Points on a hilly landscape, in no order, each with its height.
From any point a climber steps to the highest of the 2 points nearest to it. It stops when none of these is higher. Distance is the straight distance between rows; heights are no part of it.
<695> height 380: [ -2  15  11  -7 -11 -26  12   1   8  -3   8   0  -9   2   9   5  -6 -13
 -10   1  -1  -6  -6 -11]
<333> height 464: [  2   9   7   8  -6  13   5 -11   1  10  16 -13   2  -6 -12  -9  -1   2
   5  -5  -1  -1  13  -8]
<320> height 312: [ 10  -1  -4 -19 -20  -1  -4 -10   3  10  15  23   2   1  -1   1  14  11
 -12 -19   5 -20   2  18]
<526> height 367: [  8  -3  -1  12   0  17  18  -6  13   1   6  16  -3  -5 -21   6  -4   5
  -2 -11 -10   5   0   3]
<347> height 405: [ -4   1 -11   6   4   4  -4   7  -4 -10   3 -14  -3   0  12   1 -13  -1
   5  11  11   6   0  -9]
<449> height 98: [  3  -1  -6  -8   1   2  20  12 -11  -1 -12   4  15  -7  -2  18   4   3
   7 -14  -1   3  -7  -5]
<127> height 272: [  2  -3   0   1 -17 -10   1 -19   9  17  12  12   3  -5  13  -9  12   7
 -14 -16   1 -18   7  19]
<640> height 519: [  1  28  -2   5 -11  -7  -6  -1  13  12   3   5  -4  16 -10  17  13   6
   2  -9   2   3 -10 -11]
<111> height 180: [-17   4  -9 -13  -1 -11  -1  10  -1   3 -25  -9  -1  19   9 -11   8   3
   4   3   4  18 -10  -8]
<228> height 725: [  1  -1  -2 -11  11  -4  18  -6  -1  -5   0  -4  -5   8  23  -8 -13 -10
   8  -5   5  -1  -1   9]
<108> height 492: [ -8   3   4   3   1   9  11  -4   2   9   5 -21  -2   2 -13 -12 -13  -2
   4   2   8   9  -5  -7]
<311> height 501: [ -5  -4 -14  -6 -11 -12 -15  -4  -4  20  14   0   0   1   7   1   7   6
   2   2   0  13   8   4]
<437> height 665: [ -3 -11   9   6  17   9 -11   6 -12 -15  -3 -15  -5  -9  19   0 -11  -6
  -6  25   0 -11   1   0]
<497> height 212: [  0   2  -9 -10  12  -9  -8   3  -5  -4 -16  -7  14  11  10  -5   7   4
   8   5  -1  12   4 -10]
<660> height 38: [ 11 -13   5  10  -2   1  -3  -7   4  -1   6   6   6  -7   3  18  -5  11
   4  -7   0  -6  15  -4]
<769> height 382: [  0   7 -12  14  -5  -8   0 -10   9   1   3  -9  -4  -3  14  13 -14  -4
  -1  -2  21   0   3 -11]
<458> height 544: [ -9  -5   8  13 -12   8  14   2   4 -11   9 -15 -11 -21   3   0   6  -8
 -11  22 -13   6  14   0]
<620> height 469: [  2  14   7   7   5  -7  -2  20  -8  -6 -12  -2 -10   3 -11  -2 -16  -1
 -13  17   7 -12 -18   0]
<734> height 640: [ 13   7   4 -14  16  -7  -5  14   8 -13   7   3   4   8  -4  -1   5  -6
  14  -6  13  -6  -2   0]
<444> height 498: [ -1   9   8  -1  -2  -7  -7  30  -5 -14 -16 -11  -4  15   4  -6   0  11
  -4  18   7  -6 -25  -2]
<746> height 350: [  2   3   5 -14   2 -18  11  -1   5  -8  -3  -3  -4  -6  16  10  -7  -9
   4  -3 -14  -4   0 -16]
<682> height 594: [ -1  -8 -12  12  -5 -12   4  -9   2   9   7  -3   2  -3  -5   2   5  -4
 -10  10  -2  12   4   6]
<157> height 680: [-10  -5 -12   2   3  -3  15  -6  -4   5   7 -10  -4   4   2  13   0  -1
  -2  18  -3  25  -5   1]
<513> height 114: [  5  14  -4   0 -10 -11   9  14 -11  -5 -18   1  17   7  -3  11   5  -3
  14 -19   2   1 -22  -2]
<720> height 248: [  9   2  -4 -15   3  -4 -10   7  -7  -3 -10  -3  10  20  -3   1  17   1
   9  -6 -12  -5   2  -8]
<106> height 613: [ -4 -16   6   7  11   1  -6  -2 -11 -14  -1  -3   1 -12   9  14  -8 -14
  -2  12 -10  -3  -1 -11]
<77> height 345: [  4  -9 -16   4  -6   5   2  -2   2  -1   5  14   1   9   3  -7   1  -3
  11 -27  -9  -2  -7   4]
<130> height 447: [ -6 -19  -6  -4   1  13   0  10  -2   7   0   7  -8   0 -23  -6  -9   2
   5  -7  -9  11  -6   6]
<173> height 593: [  7   4  -7  -1  12   3   1   4   5 -11  19  13   6 -14  -2  -1   5  -9
   5 -10   9   3  -6  -5]
<624> height 601: [ 13  12   8  -8   5  -4 -10  11  -1   1   6   8   1  12   1   4  -1  17
   5  -1  10 -11   7  -5]
<770> height 623: [-13 -24   7   1  18  17 -12   9  -2 -16  -5 -19 -10   1  12 -11   1  -7
  -4  17   9  -3 -10  -4]
<685> height 540: [ -2 -12   1   5   9  -3   5   2   5  -9  11  12   3 -23 -10   9  -5  -4
  -5  10  13  11   0  -3]
<612> height 531: [ -6  -1  -4  20   2  11   5 -10  16  -1  -2 -11  -9  -2 -13 -18 -11  -2
  -3  12   3  14   8  -1]
<148> height 607: [-14  -1   4   6   2   1  17 -10   3  -8  14  -9 -11  -6   4   9   0 -12
  -6  21 -14  14   0  -8]
<254> height 352: [  8   8  -7  -2  -1 -10   6 -13   6   8  -8   4   4  -7  14  12  -2   0
  -8  -9   9  -3  11   4]
<632> height 133: [ -1  12  -8  -5 -12  -6  -1  -4 -20  14 -17   6  10   4   7   6   1  -8
  13 -28  -1  -2 -19  10]
<604> height 436: [ -6   5 -10  16   2  -3   9   3 -15  -8   0  -2   2   1  18  -2   1  -9
  -5  11   2  -6  -8   1]
<68> height 386: [  8   4  -7 -32 -15  -3 -16  -7   4   6   6  23   0   7 -14  10   9   5
   1 -20   9  -7  -2  13]
<95> height 406: [  5   6   2  -5  24  13  -1  -3 -13  -3  -2   3  13   0   5 -16  -5   7
  12   5   6   4   6   5]
<727> height 473: [ -4   8 -12  19  -1   2  16   6 -10 -16  18  -5   5  -6   2 -11   7   1
 -11  18   9  -1  -2   4]
<49> height 321: [-13 -24   6   4 -15  -6 -16   4  -2  14   1 -13  -9   0   9 -12   5   9
 -10  18 -10   0  12   5]
<490> height 453: [  1  -6   3 -14  23   4 -12   8 -18   2  -5   3   4  -1  -2 -19  -1   1
   5  11  -2   4 -11  12]
<637> height 403: [ -9   7  19   4  -7 -21   9   0   9  -4   2  -7  -7   1   4  15 -16  -8
  -1   3  18  -5 -13  -6]
<13> height 78: [  2 -12   6   2   4  -5  14   0  -6  -4 -17   0  19  -4  -4   9   3  11
   2  -5 -11   6   5 -14]
<286> height 489: [ -2 -12  14   9   3   9   6 -11   6  -4  -1 -13 -10 -24  -5  -4   0 -15
  -7  12 -10   0  17  12]
<661> height 318: [  4  -2   1  12 -11 -10  14 -14   9   6  -2   1   5  -8  18  -4   8   5
 -16  -2   9 -13  13  11]
<9> height 527: [-12   2  11   4  -2  -4   2  19   6 -14 -12  -7  -7  22  -5   6   7  -4
  -1   9   5  -2 -22  -9]
<696> height 681: [  3   4   3 -15  10 -12   1   4  -1 -12   1  -2  -5   5  10   3  -6 -18
  22 -11   8   0 -10   5]
<432> height 445: [  2   6  11   3   4 -11   0  11   6   3 -16   0  -8  11  -4 -10 -13  -9
  -5   2  17 -13  -8  12]
<711> height 548: [ -3 -19   2  -2  16   4 -10  -4   8  -3  -6  -3   1 -14  -5  10  -6  -5
  -3  11   1  13   7  -8]
<183> height 500: [ -6  -7   1 -18  -7  -7 -35   4 -10  18   9   1  -3   5  -2  -8   7  11
   5   2   2   1   5  -1]
<259> height 559: [ 8  4 -3  6  3  5 -8  4 -8 13 14  4  7  2 -7 -2 12  8 -2 -1 11 -9  6  5]
<576> height 155: [-20   9  -5  -9  -9  -5   1   4  -9   8 -21   5   1  11  16  -3   0  -7
   8 -13   0   5 -11   0]
<250> height 429: [  7  16   1   8  -9  22  -1  -6  -4  11  14   7   0 -11  -9   6  -4  12
   0  -6 -15 -10   9  -9]
<303> height 57: [  6 -10   2  15   2   1  11  -8   6  -8  -9  -4   8  -7   4  24  -7   9
   0   6  -7   8  12 -10]
<448> height 432: [ -2  -6   7  -6   8   3  -4 -12   7  15 -11 -17  -8  -9  -1  -1  -6  -5
 -12  19  -5   1  23  13]
<406> height 378: [ -8 -13  15  -5  -9 -10  -1 -10   2  13  -3 -12 -11   5   6  -6  -1  -2
 -10  11 -13  -9  19  12]
<357> height 462: [ 12  21  -6 -14 -10   2 -14  -5   1  17   7  15  -1  10 -19  17   7  10
  -3 -13  -1  -2  -6   6]
<687> height 391: [ -2  -9 -19  -4  -7  20  -4   2  -4   3   5  18  -1 -12  -3  -9   0   0
   5 -16  -9   4   4   7]
<790> height 335: [ 12   5   1   4   0  22  13 -23  21  -4   2  15   4 -16 -11   6  12   5
  -7  -9 -14   3  16   4]
<372> height 424: [ -8  15  10  -5  -8 -13  -2   5   3   4 -16  -1  -7   6   4   8 -18 -18
   5  -7  19  -8 -14  10]
<389> height 615: [  8 -10  -6 -21  -4  -1 -31   6  -2   5   4   9   1   1 -15 -17  12   1
  -8  -1  -7  -5  13   2]
<369> height 565: [ -7  14  13  11  -5 -11   3  -1   3  -1  -8  -2  -4  25  -4  22   9  -6
   3   0  -2   0 -17 -14]
<348> height 16: [ 11  -7   8   5   4  11  -9   1  -2 -11  -4  17   0  -1  -6  -4  -9  16
   0 -11 -11 -11  11  -2]
<269> height 296: [ 11   0 -10  -8  -5  -4   1  -7   4  -3   1  11  13  19  -8 -10  20   6
   6 -23 -17  -6  -1  -3]
<411> height 582: [ -7 -16   8   7  14  17  -2   4   8  -7  -8 -20  -3  -6  -4 -20  -5  -3
  -2  18   5  10   1  -2]
<666> height 404: [ -1  -8  -2  14   0   8  14   5   5  -8   0  11  -2   3 -18 -12 -11  10
   6  -4  -8  16  -2   0]
<557> height 511: [  4  -5  -5 -12  17  15 -20  10  -6   1   2   7  -4   5 -14 -20   3  -2
   8  -2  -2  -4   3   3]
<352> height 387: [  6   8   4   7  -7  23   7 -26   7   3  10   6   9 -11   2   3   5  11
   6 -19 -18  -3   8  -5]
<165> height 513: [  5  13  -8  17  -1  12  -1  10 -15   0  14   5   6 -14   3 -17   8   5
  -8   9   3  -9   2   5]

Call two points neighbours if one is among the 2 nearest of the other. Go from one point of each pair to the other, from neighbour to neighbour, staying as high as possible. Name the lowest point that can't be avoided.
<369> / <130>: <790>
<369> / <228>: <746>
<157> / <389>: <183>
<437> / <228>: <685>

For each start below, name the point where the climber stops.
<695>: <369>
<303>: <130>
<661>: <228>
<790>: <437>
<111>: <130>
<165>: <228>
<406>: <157>
